Each row is a point on a landscape with many valleys, with its height.
A ball rolls from a point to the lowest of its 2 nearest points, and stops where none of them is lower. Distance is the straight distance between rows; heights are no part of it.
k_474 (h 22.5): [120 140 114 150 131 140 103  66 166 147 128 147 106  50 108  91 160 182
 102 171 137 111]
k_397 (h 53.9): [117 111 133 154  96 113  93 161 154 150 125  58 119 199 183 117 117  82
 150 128 164 163]
k_172 (h 59.0): [147 150 147 116 146 119 105 185  91 182 151 174 119 130 139 130 149 149
 168  66 154 122]
k_476 (h 18.0): [ 71 117 153 123 123 151  85 100 128 133 108 113  70 116 118 116 153 114
 159 137 109 149]
k_103 (h 23.2): [117 124 131 161 131 134 149  71 137 127 131 169 115  80  99 110 188 171
 131 154  94 150]
k_4 (h 50.7): [105  96 134 120 115  91  82 172 159 169 145  67 100 196 155  51 156 113
 171 152 130 179]
k_966 (h 25.1): [107 132 140 150 114 173 115 128 134  91  99 157  89  99 130 169 145 138
 126  71  85 154]
k_930 (h 22.6): [ 44  93 127 129 115 133  87  87 150 101 101 112  78 142 139  89 161 110
 160 150 100 184]
k_382 (h 19.8): [120 122 151 205  89 161 143 110 143  71 179  46 151 133 136 118 175  97
 111 191 110 151]
k_181 (h 27.2): [ 54 125 109 161 113 149  57  72 163 130 125 102  91 112 143  65 148 147
 106 154 119 172]
k_637 (h 17.3): [154 149 121  91 144 113 147 202  91 170 119 194 152 109 119 154  73 128
 162  42 166  84]
k_936 (h 36.9): [110 125 179 100 163 130 164 114  81 120 135 150 121  99  95 147 143 105
 184 150 168  95]
k_46 (h 33.2): [106 130 163 110 162 150 108 129 108  97 162 189 165  80 110 151 104 122
 110 130 172 116]
k_781 (h 61.1): [134 130 119  85 142 139 110 188 103 198 120 139 121 153 140 124 169 110
 170  49 129 137]
k_237 (h 25.3): [ 75  96 106 120 125 124  65  96 165 130 124 129 116 132 149  71 154 140
 120 138 117 196]
k_603 (h 17.8): [115 149 130 106 157 146 166 119 101 122 102 167 121  86 106 171 108 105
 129 109 178  87]
k_504 (h 22.1): [137 122 118 113 129 123 217  99  87  97  68 162 121 103 113 173 104 119
 149  90 116 123]
k_908 (h 53.5): [168 158 134 169  99 130 196 118 103 129 103  73  79 136 102 138 128 130
 153 147  78 102]
k_393 (h 43.5): [144 116 109 112 107 106 119 133 138 139 101 111 101 181 165 112 126 149
 151  90  74 183]
k_748 (h 64.0): [147 153 132 116 128 130 134 150  99 166 134 127 130 124 139 156 121  97
 121  89 143  99]
k_390 (h 55.0): [105 104 142 166  94 139  87 196 149 112 145  80 147 191 196 134 132  68
 133  97 150 197]
k_672 (h 18.1): [138  99 140 169 112 153 151 102 156  66 170  54 182 142 133 108 142 103
  75 200 125 151]
k_651 (h 23.7): [149 141 131  84 155 111 165 190  97 113 144 233 158 114 109 148  82 127
 135  79 169 105]
k_665 (h 27.3): [157 160 136 178  91 175 139 131 132 109 103  87 105 111 148 180  90  95
  80 107 130  88]
k_724 (h 62.6): [146 158 117 107 147 107 126 152 109 183 132 130 109 120 130 147 166  94
 131  68 111 137]
k_892 (h 28.7): [136 116 122 125 129 140  96 187 112 127 127 161 145 138 141 130 166 114
 119  40  91 177]
k_396 (h 32.4): [106 117 108  99 157 145  85  97 140 157 119 115 137  97 116 102 170  76
 120 148 128 151]
k_979 (h 53.0): [158 143 134 137 145 119 104 166 130 144 193 146 171 115 130 123 124 159
 107 132 147 112]
k_708 (h 46.0): [ 92 111 136 188  74 120 143 102 177  58 148  70 128 159 152  69  90 199
  92 218 115 122]
k_374 (h 30.6): [ 89 125 150 130 100 146 152 106 110  95  80 102 100 156 129 166  99 122
 146 102 113 136]
k_911 (h 9.6): [ 89 145 138 131 124 111 119 128 111 136 111 100  56 144 102 118 156 125
 172 123  84 145]
k_879 (h 30.5): [170 137 119 132 134 127 108 170 131 133 128 173 154 109 150 143 137 126
  94  57  94 148]
k_752 (h 48.6): [ 90 111 126 178  75 137 116  82 178  70  98 107 102 151 176  98  96 185
 112 170  98 162]
k_64 (h 44.4): [134 122 140 158 100 115 164 126 171  93 157  49 112 167 118  77  96 177
 114 221 114 108]
k_433 (h 35.9): [ 90 117 143  85 160 164 109 134  86 101 149 165 167 114 105 142 124  88
 137 126 162 131]
k_37 (h 47.2): [ 72 110 143 185  82 162 111  89 176  69 135 101 104 135 151  79  64 217
  95 189 120 119]
k_780 (h 14.8): [150  97 118 129 115 136 117 111 152  90 167  84 206 154 155 103 126 105
  94 164 127 165]
k_133 (h 40.2): [165 139  90 115 143  94 146 104 149 197  92 176 112 101 112 128 132 144
 133 100 108 132]
k_746 (h 64.3): [137 149 140 152 112 133 104 154 125 126 162 118 137 112 148 144 169  95
  78  77 116 122]
k_701 (h 67.5): [107  98 154 113 118 151  76 164 131  96 147 138 163 153 149 124 126 118
 128 125 140 157]
k_795 (h 16.1): [141 157 168 189  81 158 152 138 117  80 122 107  87 142 151 181 105 160
 122 122 108 100]
k_309 (h 30.7): [103 139 191 150 134 160 152 109  90  99 129 141  95  84  89 151 155 121
 157 158 135 103]
k_932 (h 29.5): [125 151 121 148 146 133 124  85 133 157 130 164 108  78 109 123 168 127
 121 125 118 138]
k_303 (h 23.9): [ 89 142 175 150 112 159 111 146 106  70 200 102 149 124 128 129 193 110
 124 166 119 140]
k_485 (h 21.9): [125 137 166 193 104 157 128 123 123  78 171 101 147 106 126 128 165 133
 106 176 103 145]
k_158 (h 36.1): [171 126  69 104 154  92 144 143 137 187 101 167 143 117 140 143 101 134
 123  93 136 127]
k_460 (h 36.7): [128  94  86  76 156 141 166  90 128  92  67 179 172 111 117 155 128  84
 114 120 126 153]
k_882 (h 52.3): [178 130 100 112 152  85 190 131 116 165 133 125 162 162 112 121  97 129
 132 157 152  98]
k_283 (h 26.9): [120 101 131 103 146 148 115 170  95  88 132 134 157 148 138 139 183  95
 134  72  93 174]
k_556 (h 41.6): [144 129 128 142 123  85 153 142 134 117 170  80 123 172 128 101 119 172
 124 190 129 111]
k_528 (h 43.1): [148 157 138 145 141 125 128  98 152 151 133 155 102  84 117 154  91 159
  96 149 169  64]
k_646 (h 26.8): [136 120 120 141 103 147 182  84 101  94  44 127  90 133 125 172 107 132
 150  99  85 118]
k_488 (h 38.2): [106  90  91  66 167 135 150  71 133  94  67 186 163 123 112 158  91 114
 150 124 155 124]
k_633 (h 35.3): [134 118 105 110 165 149 158  82 117 102 111 161 172  84  97 147 152  78
 127 113 105 161]
k_639 (h 31.6): [158 151 132 168  92 142 108 156 134 133 128 114 124 118 153 166  75 146
  82  89 135  91]
k_711 (h 46.2): [147 146 119 112 134  93 169 113 149 169 114  96 127 167 112 121  67 146
 131 183 160  73]
k_368 (h 64.8): [146 139 135 142 151 153  94 163 137 119 168 125 177  99 121 141 140  76
  79 103 139 126]
k_840 (h 24.0): [107 115 121 104 153 162 127  82 121 104  97 155 130  83 105 159 118  86
 129 149 169 103]
k_205 (h 45.7): [128 109 118  75 153  96 178  91 122 131  78 163 139 150  98 141  70 159
 152 162 157 122]
k_983 (h 21.7): [176 120  90 109 136  99  98 135 157 174 149  80 149 159 156  99 113 125
 120 151 137 116]
k_15 (h 48.2): [161 141 114 129 109 118  66 157 159 156 167 123 151 143 181 112 131 163
  83 122 128 162]
k_585 (h 7.3): [168 104  97 134 125 110 135 127 136 124 157 110 189 158 150 126 133 138
  90 149 120 142]
k_27 (h 23.3): [142 151 161 207  75 175 161 102 107  84 118  84 110 104 134 169 125 117
 111 115 126  79]
k_335 (h 41.1): [146 125  90 136 125  92 146 114 135 153  94 109 120 151 141 128 149 134
 125 122  68 155]
k_420 (h 50.3): [156 130 102 119 134 101  86 143 155 162 174 146 165 120 137  88 151 199
  92 128 126 138]
k_984 (h 29.0): [135 136 145 114 157 129 120 156 109  90 151 223 147  82 106 151  93 155
 109  98 148  95]
k_713 (h 46.1): [164 117 114 119 103 107  90 152 154 154 134 128 143 170 168 127 127 140
 127  93 105 160]
k_679 (h 16.2): [124 121 140 181 121 155 129  62 147  99 127 152 128  50 111 103 160 170
 112 169 122 119]
k_99 (h 24.4): [107 123 140 121 118 144 156 135  86 106 109 141 133 141 123 148 165 114
 155  91  84 162]
k_670 (h 32.8): [188 137  92 113 147 105 122 174 140 143 113 176 159 131 137 130 102 143
  91  72 138 129]
k_165 (h 38.6): [144 138  85 101 150  95 147  73 164 179 117 124 108 128 112 110  74 162
 130 183 170  97]
k_835 (h 49.4): [130 136 133 143 118 111 202 103 113 142  88  85  79 141  96 121  90 125
 150 173 105  84]
k_737 (h 65.7): [154 177 120 118 153 125 116 188 112 184 164 162 135 103 119 139 120  98
 110  74 158  78]
k_656 (h 26.0): [ 98 148 174 152 122 177 135 126  96  98 158 119 108 104 108 136 202  96
 141 159 110 127]
k_192 (h 65.8): [153 130 120  94 169 137  87 176 120 144 159 148 175 133 129 126 133  79
 111 111 167 104]
k_325 (h 43.7): [150 141 113 122 134  90 116  98 147 168 114 158 104 126 138 105 156 164
 123  97  72 171]
k_430 (h 43.9): [126 142 158 130 118 126 186 130 111 117 120 108  99 142 114 150  95 141
 156 155 138  81]
k_380 (h 28.6): [ 87 116 106  92 163 134 119  66 136 129 108 161 135  84 105 121 146 109
 139 154 149 132]
k_681 (h 43.0): [133 117 149 118 152 122 120 151 106 151 177 116 143 146 104 115 180 123
 167 157 148 130]
k_169 (h 38.3): [111 131 159 138  95 131 176 127 116  78  83  62  72 175 114 140  68 134
 142 157 128  82]
k_107 (h 19.3): [122 132 142 122 116 116 166 123  78 142 103 126  91 132  99 136 154 120
 171  90  89 128]
k_384 (h 37.6): [120 125 138 129 118  91 124 146 142 151 156  47 109 175 128  80  93 145
 133 197 137  91]
k_860 (h 52.2): [126  92 111 122 102  98 101 171 155 164 105  55  97 223 169  71  98 107
 174 132 132 170]
k_126 (h 63.7): [153 165 106 137 132 142  97 180 108 170 151 107 133 109 133 134 189  92
 109  58  96 123]
k_757 (h 48.9): [156 145 123 145 133 114 154 107 146 152 134  94 116 121 104 140  88 125
 104 163 173  58]
k_598 (h 34.3): [ 80 107 148 121  94 143 175 125 101  86  70  71  65 165 117 135  86 102
 180 134 127 119]
k_721 (h 22.4): [110 147 144 177  87 162 137 137 130  72 123 126  98 117 138 159 140 143
 119 127  88 149]
k_522 (h 49.2): [102 102 124 103 120  85  97 143 143 167 161  97  89 177 128  63 162 153
 180 159 110 163]
k_255 (h 46.5): [119 110 146  93 150  85 114 156 115 154 182 120 112 164 119  93 170 164
 167 179 121 143]
k_245 (h 41.3): [120 116  96  76 157 113 182  83 146 133  71 204 145 119 114 158  65 142
 131 151 178  96]
k_937 (h 28.2): [113 122 147 148 107 144 102  96 146  90 107 182 104  94 127 135 126 174
 113 113 103 154]
k_942 (h 68.2): [134 127 162 128 110 143  43 178 141  91 188 156 171 153 163 125 118 169
 113 131 139 146]
k_604 (h 27.7): [ 90 121 120 159 110 145  79  63 162 129 118 108 106  92 125  96 127 149
 104 179 129 122]
k_451 (h 66.8): [126 106 145 101 145 152  68 167 132 105 160 130 185 141 135 129 108  82
 122 135 190 120]
k_475 (h 56.0): [169 141 125 118 129 105  79 194 133 165 179 175 150 127 136 117 137 154
 134  84 123 111]
k_629 (h 39.1): [111 128 168  94 162 131 122 129  95 127 161 128 165  99  92 142 157 105
 148 149 168 112]
k_53 (h 55.8): [163 119 116  98 152 113 181 137 128 124 139 132 200 148 110 151 105 134
 125 148 152 118]
k_361 (h 35.1): [ 99 109 136 118 153 148  89 116 126 131 114 106 137 140 137 128 153  72
 139 132 143 159]
k_868 (h 30.2): [164 122 109 127 121  81 116 146 156 183 140  76 111 184 150  85 138 140
 141 163 104 124]
k_233 (h 30.9): [137 128  92 130 130  99 113  91 173 182 142  95 126 117 129  98 110 146
 108 171 149 109]
k_954 (h 36.6): [137 169 141 147 118 121 100 143 138 134 130 154 107  96 129 173  94 156
 102  99 155  86]
k_832 (h 33.4): [137 133 106 127 160 129 176  94 119 138 112 169 142  61 106 134 180 104
 117 119 103 135]
k_57 (h 9.7): [123 140 109  77 147 132 156 151  84 149 100 193 135 101 107 173  94 115
 164  61 172  87]
k_161 (h 15.0): [113 138 123  82 163 141 157 159  65 130  96 184 138 103 108 152 128  75
 146  44 143 127]
k_611 (h 18.2): [137 139 113  91 145 121 206 121  82 134  89 170 137 118 105 164 137  85
 140  66 119 138]
k_441 (h 37.1): [148 120  85 130 118  76 131 112 151 155 100  95 119 173 155 111 107 175
 121 156  98 141]

For each start below, name the point where the ball stops.
k_325 => k_911
k_701 => k_724
k_757 => k_795
k_15 => k_983
k_860 => k_57
k_205 => k_679
k_936 => k_585
k_245 => k_679
k_835 => k_57
